Points on a hilly landscape, in no order, each with its height.
A climber steps from a point to the highest of its 6 nearest points, and stops where none of them is higher. Distance is the straight distance between rows; heights are no part of it.
j_9: |  56 | -27 |  24 |  15 |  21 |  30 |  51 |  25 |  h=4.48
j_917: | -77 |   2 | -10 | -20 |  44 |  40 |  15 | -44 |  h=4.69
j_499: | -48 | -25 | -26 | -14 |  36 |   8 | -33 | -34 |  h=6.86
j_444: |  28 | -27 |   8 | -29 | -17 | -21 | -36 |   8 |  h=1.68
j_457: |  12 |  27 |  13 |  -3 | -56 |  -5 |  18 |  25 |  h=2.36
j_343: | -13 | -41 |  -5 | -25 |   0 | -36 | -51 | -15 |  h=4.26
j_143: |  28 |  11 |   7 | -17 | -42 |   0 |  12 |  26 |  h=5.71
j_48: |  5 | 51 | -3 | 58 |  0 | 24 | 71 | 17 |  h=2.56
j_14: | -88 |   0 | -14 | -26 |  33 |  26 |   7 | -45 |  h=4.95
j_422: |  24 | -30 | -10 | -22 |  26 |   9 | -27 |  -4 |  h=5.38
j_380: |  50 | -24 |   7 | -14 |  24 |  23 |  11 |  15 |  h=6.21
j_281: |  36 |  25 |   6 |  -4 | -28 |  21 |  24 |  27 |  h=0.43
j_487: |  -1 |  52 |   1 |  14 | -52 |  -5 |  24 |  23 |  h=2.32
j_751: |  -9 |  67 |  -8 |  52 | -15 |  16 |  44 |  13 |  h=2.02
j_906: |  10 | -26 |  15 | -25 | -29 | -46 | -32 |   9 |  h=3.09
j_546: | 30 | 12 | 14 | 35 | -2 | 35 | 77 | 27 |  h=3.27
j_847: |  51 | -10 |   7 | -15 |   3 |  20 |  16 |  20 |  h=4.97
j_821: |  26 |  -9 |  15 | -25 | -33 | -16 | -13 |  17 |  h=1.90
j_336: |  11 | -22 |  13 | -24 | -29 | -32 | -25 |   8 |  h=2.93
j_852: | -22 |  74 | -10 |  76 |  -3 |   5 |  22 |  -6 |  h=1.75
j_269: | -31 |  77 | -10 |  67 | -21 |  -6 |  11 |   0 |  h=1.97
j_420: |  56 | -42 |  14 |  -2 |  37 |  29 |  20 |  11 |  h=5.72
j_489: |  14 |  -2 |  22 | -25 | -57 | -29 |  -9 |  29 |  h=2.74
j_225: |  17 |  46 |  -6 |  15 | -32 |  16 |  43 |  25 |  h=1.92
j_480: | -20 | -28 | -15 |   1 |  78 |  35 |  -4 | -44 |  h=5.94
j_713: |  41 | -25 |  -2 | -19 |  31 |  17 | -11 |   2 |  h=6.33
j_388: |  12 | -35 | -13 | -24 |  18 |  -3 | -32 | -15 |  h=4.79
j_188: | -33 | -47 |   2 | -21 |   3 | -57 | -46 | -16 |  h=3.71
j_370: | -47 | -20 | -25 |  -6 |  50 |  20 | -20 | -40 |  h=6.63
j_137: | -24 |  80 | -10 |  74 |  12 |   5 | -10 | -18 |  h=1.52
j_577: | -32 |  72 |   7 |  39 | -52 | -19 |  18 |   8 |  h=2.09
j_899: |   8 |  25 |  20 | -12 | -67 | -19 |  10 |  26 |  h=2.64
j_862: |  42 | -16 |  -1 | -29 |  -1 |   6 | -14 |  13 |  h=0.53
j_25: | -75 | -28 | -22 | -19 |  23 |  -5 | -25 | -37 |  h=6.06
j_543: | -17 | -37 | -13 | -21 |   9 | -27 | -47 | -19 |  h=5.23
j_308: | 41 | 13 | 12 | 14 | -8 | 28 | 51 | 32 |  h=3.29
j_412: |  11 |  -2 |  34 | -21 | -53 | -56 | -13 |  24 |  h=2.88
j_375: | -30 | -34 | -21 | -14 |  54 |  25 | -23 | -36 |  h=6.57
j_539: | 46 |  2 | 18 | 20 | -1 | 31 | 66 | 31 |  h=3.53
j_326: |   7 | -35 | -15 | -13 |  49 |  18 | -22 | -19 |  h=6.22
j_177: | -37 | -25 | -22 | -19 |  46 |  10 | -27 | -30 |  h=6.74
j_642: |   1 | -44 |  13 | -28 | -19 | -50 | -46 |  -1 |  h=3.32
j_278: |   7 |  49 |   1 |  41 | -15 |  26 |  58 |  20 |  h=2.46
j_754: | -41 | -35 | -26 | -17 |  24 | -11 | -37 | -29 |  h=7.61
j_914: |  -1 | -34 |  24 | -25 | -23 | -70 | -37 |   5 |  h=3.10
j_943: | -30 |  80 |   0 |  73 |   3 |  -8 | -28 | -23 |  h=0.94
j_791: |   9 |  51 |   1 |  19 | -41 |   6 |  36 |  30 |  h=2.00
j_673: |  49 | -44 |   4 | -10 |  51 |  24 |   5 |  -7 |  h=5.27
j_700: | -51 | -41 | -13 | -28 |  17 | -33 | -41 | -34 |  h=5.43

Where does a climber stop that starts at each point below?
j_791 -> j_713
j_751 -> j_713
j_539 -> j_713
j_917 -> j_754
j_326 -> j_754
j_269 -> j_143
j_336 -> j_754
j_412 -> j_754
j_577 -> j_143
j_444 -> j_713
j_943 -> j_143
